Points on a hilly landscape, in no order, each with its height.
A climber steps from a point to whichever of its 2 nearest points has the largest rise for the distance, and stops where none of them is higher. Distance is the straight distance between rows; heights are no part of it.
Z_83 height 11.9: [ 96 132 120 179  99  80 110 201 101 127 122 157 156  94 145 100 162 139
 170 120 135 125 109 152  79 130 124  89 129 102 154 114 158 154 138 185
 112 120 127 148  77 130 126 174  94 214]
Z_661 height 47.3: [ 94 124 116 137 163  86 168 154 143 137  99 145 113 105 134 131 186 114
 100  86  71 135 152 121 140 143 179 143 143  92 180 116 124 131 117 146
 107 162 131 142 142  79 143  83  83 163]
Z_996 height 40.5: [125 130 122 135  62  96  78 164 187 184 109 137 124  80 147 117 172 143
 162 144 136 137 136 143  91 159 122 108 154 121  99 113 146  98 129 197
 189 147 220 153 128 123 132 157 127  69]
Z_529 height 33.2: [171 202 115 115 104 123  83 123 113 131 154 105 137 192 118 137 152 128
 162 123 148 123  99 117  97  81  59 191 108 145  92 132 182 131 147 138
 132 119 120 145 156 162 133 115 130  75]
Z_643 height 54.3: [149 117 130 122 107 124 167 128 213 136  92 118 135 100 105 176 154 126
 106 126 109 133 141 115 127 155 149  95 145 123 110  84  64 126 124  98
 144 124 201 123 169 127  93 125 157 103]
Z_208 height 26.1: [137 106 136 171 112  94 142 127 114 158 163 183 138 151 131  77 128 148
 122 128 190 128 137 135  95  77 136 156 134 124 139 134 121 165 104 163
 101  97 114  94  69 156 111 148 125 112]
Z_887 height 22.5: [162 112 161  94 112  97 137 104 139 157  99 146  95 160 106 153 134 118
 129 203 139 128  72  92  97 119 172 147 118 167 102 106  82  82  82  62
 147 110 163 145 125 143 120 102 161 100]
Z_869 height 40.7: [149 174 117 130 113 148  87 140 145 117 136  92 154 130 120 158 144 155
 143 133 111 135  89 136 105 140  99 124  97 150  94 101 127 124 148 119
 142 105 141 135 171 145 109 136 145 128]
Z_742 height 24.6: [166 112 140 117 133 112 118  94  93 156 180 141 109 193 120  85  79 148
  95 221 157 116  78 111 118  84 123 167 136 112 120 150 138 112 116 114
 153  99  88 140  90 171 129 148 174  89]
Z_748 height 29.2: [136  98 141 132  86 144  97 137 174 126  72 129 115  94 145 134 107 137
 151 141 145 146 163 139 135 172 137  77 134 150  75 146 108  98 107 130
 149 150 204 130 130  99 138 143 125 114]
Z_533 height 34.3: [104  93 138 143 173  92 167 125  92 159 117 178  98 116 114 111 143 125
  85 152 104 132 102 114 123 112 193 153 134 140 159 111  99 124  95 109
 113 126  98 129  95 113 130 109 129 167]
Z_343 height 24.3: [172  88 159  91  75 122 115 106 197 143 106 139 111 143 107 136  90 141
 124 206 156 135 131  96 126 142 125 107 118 125  70 137  88  80  97  90
 149 130 209 161 110 152 121 150 181  80]
Z_448 height 46.3: [163 148 136 133 152 152 127  78 141  82 161 104 144 150 129 152 111 144
  63 138 111 130 119 133 161 129 134 156 143 117 136 143 133 126 153 109
 147 109  93 116 152 120 115 110 137 116]
Z_799 height 37.7: [ 97 134 109 124 156 125 178 158  89 131 154 106 138 151  94 141 175  95
 159  43 125 131 128 118 111  87 107 146  96 145 168  91 124 169 151 115
  85 138  68 104 128 157 119 121 110 161]
Z_951 height 11.1: [126 167 126 178 104  85 126 210 129 121 139 122 186  90 129 133 213 116
 148  60  99 120 112 164  77 120 111 107 129  81 165  86 152 155 164 186
 112 141 155 137 113 117 124 161  90 188]
Z_95 height 33.0: [147 162 156 136 141 165 115  91  59  63 149 102 160 170 132 100  44 135
 147 117 141 114  84 138 129 117  73 106 102 152 102 166 184 119 127 115
 138 103  86 164 108 185 132 167 128 157]
Z_159 height 9.2: [190 166 175 145  85 106 148 141 154  75 126 128 180 161 143 122 110 108
 135  76 158 117 145 146  95  74  97 133 106 138 100 126  99 187 103 135
  98  99 141  99 147 181 111 152 132 122]
Z_38 height 30.5: [168 172 168 125 136 162  72  88  86  67 144  95 146 169 136 124  47 162
 129 165 134 122  53 149 119 140 112 118 108 142  97 149 156 101 120  98
 162  91 100 162 127 156 128 167 144 163]
Z_630 height 33.3: [ 97  79 115 129 115 106 112 142 143 194 128 176 104 138 144  96 154 144
 135 167 173 135 190 120 123 130 157 187 175 137 125 148 118 163 136 158
 128 140 128  86 132 102 126 100 108  63]
Z_738 height 46.2: [134 173 137 155 164 151  86 104  80  44 139 115 148 124 143 140  84 163
 115  88  93 135 105 167 156 157 112 125 122 110 138 166 187 125 148 136
 145 114  73 158 139  91 135 121  86 184]
Z_157 height 43.8: [154 158 141 136 108 132  96 149 146  81 103 113 151 120 152 165 153 138
 156 103 141 137 122 148 107 141 132 128 109 152 102 121 117 152 126 115
 114 106 142 112 171 109 123 105 112 159]
Z_70 height 28.8: [183 109 146  66 103 124 191  67 185 132 151 104 125 164 105 151 105 104
 141 182 161 102 140  66 154  92 118 165 105 141 110 124  65 133 129  60
 104 107 128 118 159 168 120  77 182  59]
Z_19 height 18.4: [123  95 128  79 162 148 218  75 103 162 143 123 105 153  87 130  96  82
  91 153 122 101  98  68 159  70 107 117 119 126 151 103  93 106 105  82
 110 124 129 138  88 192 111 137 183  93]
Z_308 height 37.0: [182 187 134 139 117 139  70 109 122  96 178 103 151 176 153 155 124 147
 132 130 148 126 109 151 118  91  73 197 116 147 105 145 160 141 173 119
 136 102  82 111 169 135 112 118 134  90]
Z_956 height 46.9: [159 100 142 148 111  95 117 113 193 154 147 178 125 144 141 134 118 150
  79 191 162 134 151 139 130 124 174 181 163 106 104 139  75 143 119 107
 129  91 136  95 142 112 116 106 150  74]
Z_514 height 10.3: [145 169 135 179 120 114 146 160 159  82 135 118 188 123 127 149 161 114
 117  54 106 130 132 157 103 113 115 118 136  85 160 106 123 184 130 143
  89 110 133 107 116 125 112 154 111 174]
Z_71 height 28.1: [178 156 174  89 126 134  93  89 108  85 132  95 125 179 126 138  70 133
 110 192 111 129  56 119 114 141 137 106 109 140  99 148 113  87  83  56
 167  98 130 172 118 150 137 140 174 146]
Z_358 height 28.3: [133 110 159 137  82 170  53 146 159  92  77 131 136  85 160 137  74 172
 171 148 157 136 155 164 140 194 109  68 117 146  67 157 104  98 132 114
 145 123 198 119 134 102 120 159 131 121]
Z_401 height 25.6: [154 111 153 119  91 120  52 132 155 132 107 143 110 141 150 137 111 163
 148 202 186 142 117 125  99 138 160 140 121 176  61 154  88 108 104  94
 147  99 160 110 142 116 137 134 142 120]
Z_252 height 26.4: [122 156 111 129 122  75  88 168 164 163 115 136 117 111 146 126 198 131
 134 146 125 139 157 136 107 148 156 176 154 118 136 122 149 112 140 153
 139 157 153 133 160  72 136 100  94  96]
Z_853 height 30.4: [155 125 159  57 135 149 210  56 162 107 120  93 127 159 103 178 110  84
 118 115 115  89 112  70 159  94 131 158 117 140 141 100  59 154 134  63
 120 120 125 114 152 149 125  69 154 104]
Z_717 height 23.2: [139 147 170 126 115  58 115 137 143 126  73 160 117 155 143 134 175 128
 113 141 125 142 117 117  88 106 192 170 135 131 123 111 123 120  60 148
 133 138 171 165 130  89 146 110  94 119]
Z_692 height 41.9: [130 136 161 136 146 143  90 114 126  93  89 129 117 122 147 141  96 159
 116 167 112 157 108 145 130 186 164  84 115 145  98 150 117  94  91 100
 157 123 125 159 117  96 147 129 135 173]
Z_573 height 35.9: [100 107 119 126 140 111  64 124 133 156 131 166 106 139 175 110 128 154
 127 184 159 137 162 143 138 143 162 197 160 145 111 181 142 142 132 137
 127 137  98  95 130  64 133  95 101 110]
Z_452 height 26.8: [147 108 132 130 142 126 116 102 106 146 196 146 118 151 112 100  94 156
  97 183 148 128  88 132 127 106 137 156 137 121 142 135 127 122 139 107
 137  84  67  93  94 159 113 143 171 130]
Z_827 height 24.7: [ 76  44 133 141 134 153 163 118  99 137 116 161 102 135 147  97  91 129
 172 121 168 128 174 129 129 121 151 111 134 183 141 163 105 159 102 112
  90 120  95  70 100 137 125 107 117 173]
Z_828 height 41.3: [167 172 141  95 129 167 130  67 128  82 147  69 135 179 126 149  91 107
 112 118 117 105 109 102 172 114  93 149 130 133 123 159 155 107 153 112
 157 140 114 152 147 136 129 111 137  95]
Z_763 height 30.3: [ 97 133  78 141 119 124  90 205 111 132 131 131 138  92 164 141 178 142
 169  79 109 126 173 164 141 159 131 164 137  75 170 133 170 174 200 170
  79 154  96 108 150  51 136 102  69 157]
Z_327 height 14.5: [112 185 100 156 139  83  81 196  89 120 135 118 149  82 133 126 185 149
 132 124  65 131  75 146 120 150 122 113  97  94 159  90 186 125 166 167
 137 143  88 197 129 108 149 163 102 217]
Z_419 height 17.1: [146 106 142  99 150 143 169  52 132 139 128 120 102 154  94 138  88 101
  77 179 126 117 101  77 168 117 138 123 138 101 148 133 110  86  97  75
 143 129 138 159  90 131 121 113 163  87]
Z_581 height 33.8: [126 160 149  98 174 125 192  90 121  89 100 106 125 133  92 163 119  78
  49 101  48 116  95  98 149 116 134  90 152  98 159  87 121 102  83 124
 146 137 164 174 118 133 138 121 136 137]
Z_77 height 28.4: [124 168  92 151 129  96  76 175 135 136 130 131 125 101 153 128 193 144
 144 105 102 142 153 145 121 151 144 167 145  87 146 142 169 136 167 161
 106 157 131 145 157  46 142 100  83 138]
Z_966 height 29.4: [ 93 116  52 109 145 156  91 154 131 205 159 115  79  86  93 153 197 130
 118 153 117 136 128 104 145 160 135 179 124 163 133  79 105 122 205 100
 146 150  84 110 177 114 103  98 158  87]
Z_991 height 41.2: [174 145 135 134 118 171  87  92 152  90 177 105 156 142 145 148  91 154
 116 158 162 121 131 157 136 139 119 179 129 149  85 171 115 143 181  84
 127  93  85  87 173 121 112 105 156  97]
Z_624 height 40.2: [ 92 151 109 144 151  88 137 138 124 159 124 144 106  99 116  94 172  88
  83 117  78 132 135 110 150 134 141 124 150  69 169 106 182  94 106 210
 158 183 152 177  83 111 160 140 107 101]
Z_34 height 29.3: [ 83 149  61 143 169 158  68 194  99 144 170  91 122  63 118 145 168 149
  95 113  64 139  85 138 161 173  86 119 110 106 157 106 162 127 206 152
 150 148  67 154 138 103 109 162 124 168]
Z_303 height 46.1: [144 124 176 155 110 113 128 144 144  70  87 134 147 126 163 157 124 128
 130  97 130 139 154 152 108 139 169 106 114 129 116 138  78 160  95 117
  93 113 140 116 148  80 128 114  93 176]
Z_213 height 32.5: [101 117  87 157 145 178 122 125  92 135 157 126 136 110 145  95 108 136
 145  75 136 122 164 154 159 125  78 112 145  94 153 150 187 158 170 190
 112 125  92 114 106 140 126 154 121 113]
Z_553 height 25.2: [136 142  80 139 107 129 166 162 178 166 145 104 163 123  94 153 204 100
 139  62 118 128 172 123 111 101  81 151 137  95 158  80 118 154 157 153
 119 145 162  90 159 151 111 127 122  66]
Z_752 height 31.4: [ 89 120  81 131 145 158  82 162  59 145 137 126 107  87 133 113 135 141
 187 111 133 125  91 145 118 127  75 110  94 159 129 120 184 121 161 154
 133 123  87 139 110 150 135 145 116 132]
Z_282 height 17.2: [132 174 133 136 161 101 119 139  52  98 132 124 136 160 124 111 148 127
  98 111  88 137  56 123 118 103 140 119  99 121 149 109 182 116  95 128
 160 135  63 188 108 135 139 141  99 192]
Z_722 height 27.5: [123 131 135 168 137  77 150 160 116 140 180 166 140 146 118 103 149 151
 111 109 150 134 136 148  91  64 136 172 132 115 165 111 116 174 127 154
  91  96  88  86  91 138 107 143 112 152]
Z_629 height 3.2: [122  93 142 173 119 127 129 157 183 128 122 159 135  87 132 125 111 174
 101 166 156 139 135 160 109 155 154  71 160 116 114 143  74 155 118 114
 121  86 144  92  88 131  96 159 158 160]
Z_520 height 50.9: [139 147 120 143 165 138 112 118 163 105 141 111 125 117 129 168 132 145
  61 143 105 141 121 130 156 158 162 132 157 111 137 133 104 109 137  84
 168 113 105 127 145 100 101 110 136 133]
Z_510 height 26.9: [178 100 142  95 123 135 149  50 185 137 152 116 126 155 124 152 104 113
  96 159 158 113 163  93 167 124 163 173 139 134 123 151  96 135 147  82
 131 126 106 106 161 116 121  58 146  58]
Z_693 height 8.5: [164 140 156 133  87  94 153 154 122 117 130 147 157 186 140 109 149 111
 195  87 197 115 173 143  57  58 101 166  91 161 117 126 122 188 106 139
  67 117 136  85 143 153 124 130 106 116]
Z_454 height 29.1: [ 82  91  70 133 125 157 151 143 133 200 158 133 129 130 123 105 158 116
 171  84 161 135 210 130 147 112 113 164 138 127 145 130 135 171 179 150
 103 159 125  72 126 129 124 109 109  63]
Z_599 height 27.0: [139 102 131 121  88 168  49 137 144 127  92 131 106 109 162 155 101 179
 186 187 174 146 136 150 119 175 132 119 108 187  65 148  79 102 146  68
 143  98 164 104 151 121 118 133 147 121]
Z_307 height 42.2: [131 127 148 170 154 152  52 119  92  77 152 137 129 129 180 120  81 184
 125 146 132 139 120 193 146 166 126 144 126 129 127 172 165 142 163 137
 126 103  65 120 127  73 128 114  95 177]
Z_885 height 34.9: [ 84 113  66 132 141 142 144 182  73 170 172 120 107 100 108 135 192  98
 157  77 114 132 130 114 118 109 104 154 100 161 160  94 126 150 181 136
 107 144  70  97 129 164 119 129 137 145]
Z_370 height 3.5: [132 107 137 151 113 166 140 134 151 105 119 132 140 100 115 118  88 167
 139 145 136 140 125 143 130 142 120  39 137 132 115 132 101 129 114 115
 138  91 164 107  95 151 107 189 167 159]
Z_436 height 9.8: [153 152 162 156 118 103 166 147 123  74 125 139 177 165 127 135 122 114
 108  63 124 125 119 151  96  83 110 118 121 118 144 111 113 172  76 136
  89 103 118 120 119 150 112 147 112 184]
Z_481 height 25.1: [196 137 164 105  86 111 132  77 161  93 148  98 139 182 151 154 118 115
 109 124 153 104 175 120 132  98 148 218 136 148 112 148  99 167 143 104
 118 136 113  89 184 105 136  54 115  59]
Z_562 height 27.2: [ 73  77  97 149 132 133 152 162 105 155 148 148 119 137 130 112 167 102
 153  77 135 125 197 130 137 109 150 160 143 126 168 143 145 177 150 164
  79 161  99  88 127  97 134  91  88 129]
Z_884 height 23.4: [134 123 111 109 132 121 206 119 176 147 161 107 157 141  74 157 155 105
  97  91 125 115 167  99 156  81  98 160 133 100 144  84 104 151 146 117
  97 128 149  87 137 161 103 124 158  50]
Z_841 height 55.8: [130 108 124 134 126 144 132 118 194 131 109 130 126 103 127 166 137 133
  87 143 129 147 150 128 154 181 148 119 150 119 124 126  82 122 139  85
 147 125 148 111 159 104 105  97 143 119]
Z_753 height 31.9: [100 153  87 150 156 187  75 159 121 118 158 106 145  85 134 155 118 187
 116 136  95 139 106 159 169 187  91 102 133 103 133 116 148 119 195 146
 152 108  98 135 145 114 107 162 139 148]
Z_998 height 55.2: [ 72 117  97 116 121 162 101 162 101 137  71 126 104  62 150 140 143 130
 191 111  87 129 144 138 128 208 132  64 104 146 125 117 151  72 135 142
 146 174 183 162 147  94 160 122 104 148]
Z_718 height 34.2: [100 139 101 149 134 167  74 177 135 143 129 119 146  46 134 137 128 172
 130 150 104 141 115 158 140 204  93  58 144 111 111 127 140 100 168 172
 163 116 165 149 139 127 112 175 140 142]
Z_470 height 7.9: [140 127 141 100 128 103 170 111 111 122 125 143 129 199 133 116 138  96
 175  97 186 112 150 109  89  62 131 191 109 182 123 137 120 164 103 123
  82 132 103  89 140 161 142  90 104 103]
Z_616 height 48.3: [108 153 127 112 139 122 114 134  65 100 100 120 116 144 161 123 143 112
 163  79 105 140 130 146 127 134 145 137 101 133 145 152 201 122  99 139
 113 160 100 171 146  77 172  93  60 178]
Z_442 height 37.3: [108 114 123 132 173 127 169  93  81 119 132 142 103 160 120 107 113 108
 100 111 109 130 130 119 133  99 139 132 121 131 163 144 149 125 109 119
 126 144  77 131  89 136 143 112 119 158]
Z_229 height 31.7: [ 71 108  46 120 145 136 125 184 112 200 146 120  99  63 108 153 223 113
 130 126  92 124 123 103 130 148 130 144 108 160 151  83 121 126 180 143
 130 165  93 113 168 130 114 117 133 120]
Z_224 height 31.8: [150 159 164  63 169 161 216  69 144  79 113  75 150 162  87 177  88  70
  88  96  77 111 114  85 164 101 117 116 141 121 142 102  93 138 108  92
 119 125 152 147 140 143 131 100 142 119]
Z_35 height 35.8: [ 87 136  82 144 136 140 118 151  86 154 150 134 116 107 126  90 158 105
 126  88 107 125 152 144 154 126 115 123 148  69 175 132 207 129 141 210
 128 170 113 145 105 110 162 128  86 115]
Z_999 height 24.1: [136  75 165 113  86  92 117 107 166 165 107 167  92 140 134 110 110 145
 133 218 157 138 116 110  90 140 163 126 122 146  71 127  74  88  90  96
 141 115 185 122  99 137 125 157 159  96]
Z_334 height 40.6: [112 136 123 126 159 150 171 119 113  96 143  91 143 142 121 162 128 107
 117  51 104 126 131 119 140 118 121 128 126 122 165 128 130 145 140 114
 114 132  80 119 134 129 125 108 111 176]
Z_65 height 5.7: [165 115 147 122 114 164 175  88 166  94 147  93 163 132 121 129  73 125
 127 118 157 115 169 124 163  99 104 113 135 129 114 153  97 172 147 109
  93 100 125  77 143 163 109 124 167 112]
Z_527 height 6.6: [137  88 142 104 154 144 211  68 108 119 173 132 120 167 121 120  77 112
 131 114 166 107 137 113 135  80 123 167 122 165 141 148 104 144 143  72
  97 116  69  72 111 175 125 104 154 124]
Z_264 height 35.3: [133 133 143 147 120 175 109  86  79  80 151 126 151 147 149  91  28 153
 156 128 166 119 137 160 148 120  82  93 112 133 107 186 186 120 125 148
 134 110  99 139 102 161 135 163 113 141]
Z_161 height 32.0: [124 140 166  99 133 135 175  92 142  97  71 106 131 146 108 142  96  95
  98 115 100 129 125 113 137 132 137  64 145 110 125 129 123 106  66 130
 123 150 185 159 109 135 143 138 124 136]
Z_926 height 32.6: [ 73 128  83 162 141 132 122 190  97 121 143 131 136  84 145 140 149 121
 142  71  98 125 156 143 155 164 110 106 129  66 180 124 188 158 181 182
  97 142  98 138 117  94 141 139  83 186]
Z_881 height 3.9: [162 103 155 125  86 162 107 125 149  94 120 129 146 131 139 113  54 157
 167 153 188 128 133 150 126 135  89  75 112 163  67 157  97 143 130 101
 125  83 160  94 117 177 107 183 178 135]
Z_737 height 23.9: [159 140 157 131 110  79 113 109 116 157 152 162 125 180 123  83 106 146
 118 180 178 120 102 120  96  68 114 158 122 120 117 150 153 115  86 155
 140 111 126 136  80 176 139 159 140  97]
Z_205 height 43.9: [107 101 120 150  89  82 134 169 173 181  97 148 129  83 136 114 185 110
 175 115 134 118 169 130  96 130 144 104 153 131 119 101 119 108 105 184
 143 155 213 125 128 114 138 137 104 103]
Z_31 height 30.2: [157 182  97  99  88 130 108 130 123 162 145 103 145 181 104 128 172  98
 189  98 151 127 137 110  96  75  58 180 110 136 102 109 187 133 153 157
 134 141 160 140 150 161 135 125 129  45]
Z_821 height 47.4: [ 86  98 124 126 117 122 182 144 160 181  81 128 108  70 110 140 184  81
 155 101  95 115 161 118 122 171 164  74 147 119 145  88 112  87 105 152
 139 182 219 133 137 109 147 118 115 134]
Z_708 height 50.6: [153  88 160 142 136  95 123 115 201 148 118 161 115 117 141 141 135 137
  59 176 141 143 182 142 141 157 192 169 169 112 117 149  55 155 110  94
 129 120 148  95 161  68 100  88 122  95]
Z_23 height 35.0: [119 110 109 144 104 155 124 118 127 136 139 157 136 130 154  75  79 144
 144 104 180 130 204 146 166 119  91 116 158 108 123 184 173 159 140 194
 101 140 127  93  98 129 143 136 107  95]
Z_478 height 36.3: [101 156 122 131 165 115 177 117 112 129 121 110 135 130  92 127 140  79
  68  90  47 124 104 101 163 134 121 104 150  66 178  86 161 100  98 171
 143 158 148 175 116 128 145 144 112 127]
Z_244 height 21.9: [113 130 103 115 146 172 200 130 141 130 170  84 165 145  86 140 122  98
 110  72 116 120 137 105 150  93  67 109 131 109 138 105 111 152 159 121
 101 124 115  88 130 199 102 166 180 111]
Z_960 height 13.4: [112 160 111 158 145 103 105 191 142 120 108 127 134  56 143 144 176 160
 131 133  71 137 104 154 134 194 158  79 129  82 153 117 138 117 153 156
 130 150 129 172 137  63 138 143 101 210]
Z_704 height 39.1: [114 114 120 150 161 141  47 131 135 136 150 149 103 117 177 108  92 212
 126 185 158 139 137 185 156 173 151 159 156 131 120 177 136 138 166 144
 138 105  71 108 120  72 123 115 106 150]
Z_73 height 5.0: [181 118 143 139  99 131 154  92 176 121 189 132 163 158 114 113  72 148
  81 170 171 121 154 130 148  96 101 161 144  83 105 154  97 165 145 128
 104  91 132  79 133 160 103 140 182  75]
Z_143 height 12.6: [ 88 100 121 175 136  82 119 202 110 121 112 154 137  48 142 106 159 164
 149 147 103 125 107 152 106 164 175  77 126  95 169 112 125 131 134 153
 117 140 116 161  84 112 131 176 105 245]
Z_277 height 50.7: [ 95 131 127 117 163  99 161 132 104 120  84 139  95 116 144 117 162  96
 131  85  74 133 150 118 135 139 193 127 136 110 167 126 159 124  89 146
 110 181 130 167 134  51 177  87  69 180]
Z_79 height 21.6: [174 146 176 101  85  68 131 101 160 111  88 126 116 172 121 144 138 112
  99 154 142 125 107 101 102  86 143 163 110 125 103 109 102 118  70 103
 133 114 187 142 140 134 140 116 130  91]
Z_302 height 33.9: [114 149  91 115 119 143  73 143  59 146 130 126 117 113 136 116 145 140
 212 143 150 125  78 141  88 111  74 116  73 206  99 103 169 108 156 122
 144 108 118 139 126 169 136 159 141 128]
Z_921 height 24.8: [179 151 172  81 108 157 121  93 178  94  92  77 137 139 111 188  96 111
  98 157 107 138 120 102 152 166 132  96 119 147  95 139  71 109 109  66
 151 116 193 158 159 131 126 107 166 111]
Z_650 height 53.5: [ 99 164 107 121 136 145  55 125  64 111 105 130 103 129 158 114 119 141
 159 101 114 144 128 144 137 163 121 133 112 127 125 153 207 102 134 165
 145 155 116 164 135  82 165 113  78 139]
Z_178 height 25.7: [ 85  77 113 152 129 136 158 129 120 145 108 166 106 114 141 111 127 129
 137 109 152 138 189 124 132 139 167 112 146 130 152 145 121 155 115 145
  99 146 122  90 106 108 132 108 100 152]
Z_741 height 7.2: [144 100 169  80 141 115 223  61 120 138 146 128 112 190 118 119  98  97
 129 113 167  90 152  89 132  47 119 192 115 148 141 136  94 148 114  98
  84 138 104 106 126 164 132  76 135  73]
Z_291 height 36.8: [119 139 110  92 143 172 126  93  75 103 116  88 115 154 117 132 101  95
 153  92 115 130 110 105 156 119  94 105 114 146 122 136 186 100 131 128
 138 155 111 165 133 155 150 129 120 108]
Z_137 height 26.0: [173 140 140 107 123 151 103  94 180 101 124  98 135 156 120 152  79 129
  99 188 124 140  99 112 140 163 121  80 130 125  96 141 100  72 113  77
 159 117 170 165 134 147 109 144 172 112]
Z_286 height 27.4: [119 139  71  99  90 148 125 165 133 195 143 101 131 113 116 126 190  96
 194  71 138 123 149 124 112 105  75 147 122 127 139 101 160 138 167 165
 118 155 175 118 167 155 145 124 129  43]
Z_185 height 15.7: [119 185 121 140 165  92  96 155  82 129 130 129 127 119 132 120 179 124
 104 125  61 127  72 132 121 145 137 135 114 100 161 100 184  98 120 171
 154 166 102 198 124  99 148 149 100 173]
Z_559 height 22.4: [ 92  67 118 119 138 151 165 127  65 173 116 145  94 113 112  92 115 106
 164 155 146 128  95 107 113 119 136  72 103 197 124 109 107 106  97  99
 130 119 103 120  86 177 131 162 166 165]
Z_62 height 36.9: [122 157  91 106 103 167  71 140  99 142 149  92 124 104 119 134 139 157
 178 173 147 130  63 128  98 136  78 110 103 171  81  95 145 114 170 107
 156  84 122 145 145 189 122 164 177 112]
Z_835 height 37.1: [119 135 109 154 118 104  99 168 172 164 135 140 143  73 125 130 171 151
 102 155 103 136 118 145 121 163 105  97 154  81 118 115 131 110 160 189
 174 133 180 159 121 114 113 159 139 102]
Z_619 height 48.6: [120 109 162 139 111  98 174 171 149 106  78 141 140 110 132 139 168 118
 133  81 117 119 147 125  91 124 174  96 135 135 147 101  79 160  97 137
  95 127 172 107 146  97 137 113 101 172]
Z_212 height 19.5: [122 128 135  82 177 141 240  91  80 120 131 108 125 167  86 126  99  49
 100  91 101  95  92  80 147  65  86 113 120 127 157 104 129 137  99 111
 112 123 116 157  94 204 112 151 162 133]
Z_806 height 51.4: [145 115 158 144  97 106 183 146 198 121  84 126 161  97 108 149 157 111
  98 106 120 133 141 130 106 121 138 103 143 104 123  90  59 155  90 122
 112 115 203 114 146 129 106 130 135 119]
Z_463 height 45.2: [149 144 160 136 117 103  90 155 186 114  82 132 119  91 124 152 133 155
  96 180 116 145  90 141 108 202 181  83 124 137 107 122  86  75 102  75
 192 138 176 155 131  85 120 143 142 164]
Z_540 height 30.7: [141 124 146  95 104 159 132 108 153 103  55 110 128 129 126 130 103 100
 152 103 114 126 152 119 151 150 136  68 123 140 100 139 125 110  78 118
 134 154 189 144 128 126 152 130 124 133]
Z_158 height 23.5: [ 91  81 122 120 135 172 142 101  69 139 110 150  84 133 130  92  78 126
 182 134 170 126 128 120 119 111 126 102 106 186 118 144 129 116 108 106
 112 121  87 126  89 182 138 134 136 167]
Z_845 height 19.1: [126 148 110 121 161 141 113 133  65 139 136 113 104 139 104 122 132 112
 113 139  89 128  42 105 118 118 125 111 100 163 137  98 144  91 120  99
 159 118  83 158 112 165 126 150 151 148]
Z_123 height 50.8: [ 90 123 105 112 142 138 147 162 148 161  66 111  96  64 122 151 160  96
 145 111  79 129 161 122 155 206 146  76 133 129 131 118 122  82 116 126
 146 181 180 160 153  91 148  94 123 148]
Z_192 height 60.6: [ 79 128  92 115 122 171  66 138  87 141  85 137 108  80 167 135 132 147
 200 109 118 127 138 159 148 192 110 104 116 137 119 139 183  97 148 159
 142 143 160 152 158  89 165 125  89 123]
Z_689 height 37.6: [120 119 145 131 121 152 121  77  90 105 125 150 120 160 155  79  43 133
 139 140 180 126 158 136 156 114 116 117 151 125 120 199 177 120 117 175
 130 138 106 124  82 140 147 146 125 121]
Z_52 height 45.0: [ 99 128 144 142 137  73 119 141 142 181  95 155  93  89 125 101 167 116
 101 158  89 132 124 123 131 151 170 121 153  96 135 119 142  65  97 172
 183 173 176 186 114  98 153 128 107 118]
Z_945 height 31.0: [116  94  97 133 110 129 147 128 151 191 150 161 130 132 112 107 143 125
 138 124 163 135 201 120 133  97 114 173 154 106 125 127 131 159 140 155
 113 136 139  87 128 145 118 116 124  34]
Z_142 height 29.6: [146 132 147 168 147  86 123 141 115 121 189 155 147 149 121 110 127 166
  88 146 142 137  77 145  85  99 158 183 138 128 141 134  99 154 106 108
 122  76  53  87 123 132 114 138 135 175]
Z_469 height 44.1: [104 133 109 130 176 110 161 148 140 118 139 126 131 119 114 162 175 127
  97  90  83 136 143 123 142 137 164 154 134 105 168 107 106 162 147 109
  91 149  81 113 152  76 117  79 105 164]
Z_642 height 20.6: [134 140 136  89 155 143 235  89 123  89 153  88 179 169  98 122  77  77
 118  66 110  91 130  86 165  74  57 105 131 118 129 120 125 158 125 119
  86 133 120 111 111 215 108 152 154 121]
Z_32 height 24.5: [122 126 154 128  95  47 107 136 171 167  91 158 100 135 143 116 181 115
 125 148 126 141 153 126  84 137 194 193 152 144 110 128 110 108  90 134
 135 162 193 140 158  70 149  91  80  98]
Z_389 height 32.2: [134 112 144 139 186  81 155 123  87 127 161 169  99 144 122 115 126 136
  60 151 110 133  77 122 116 108 205 181 122 135 156 113  92 127  98  90
 122  99  44 117 113 103 117 100 139 178]
Z_223 height 49.4: [116 137 146 147 149  80  99 146 174 147  85 164 106  80 136 123 141 146
  91 187  97 152 121 140 119 182 186 109 147  95 138 128 116  79 100 142
 173 158 156 163 115  80 134 137 119 155]
Z_451 height 33.4: [ 71 123  85 104 155 171 122 120  23 135 128 114  96 120 123 110 121  96
 185  85 126 124 105 115 145 127  83 118  97 175 137 125 173 111 150 140
 130 148  75 152 130 158 150 136 113 148]
Z_424 height 20.7: [113 115 118 131 143 136 114 132  74 173 129 138 104 110 108  98 130 135
 116 188 121 127  76 109 114 123 141  98 104 154 140 106 133  85 110 121
 170 128 106 161  93 158 136 166 163 132]
Z_656 height 40.9: [154 119 156 137 123 129  92  95 137  89 108 141 127 164 150 111  87 148
  94 153 144 134 124 143 146 134 138 115 150 113 123 173 155 111  88 139
 147 128 135 139 102 110 148 130 123 127]
Z_618 height 6.1: [150  78 153 105 129 163 196  73 140  96 175 111 145 139 128 104  56 125
 135 134 188 102 157 123 154  97 121 129 128 161 119 162  93 156 160  79
  99  95  78  59 129 165 110 119 172 116]
Z_315 height 4.4: [174 123 146 135  73 132 107 108 169 116 144 142 161 153 136  94  57 155
 142 161 188 132 143 142 126 101  81 112 127 133  78 167 122 150 131 138
 108  81 158  92 120 165 112 176 166  90]

For each start below, name the point where the climber stops.
Z_185 -> Z_192
Z_34 -> Z_192
Z_618 -> Z_192
Z_827 -> Z_192
Z_599 -> Z_223
Z_853 -> Z_223
Z_884 -> Z_841
Z_302 -> Z_841
Z_451 -> Z_841
Z_343 -> Z_689
Z_419 -> Z_689
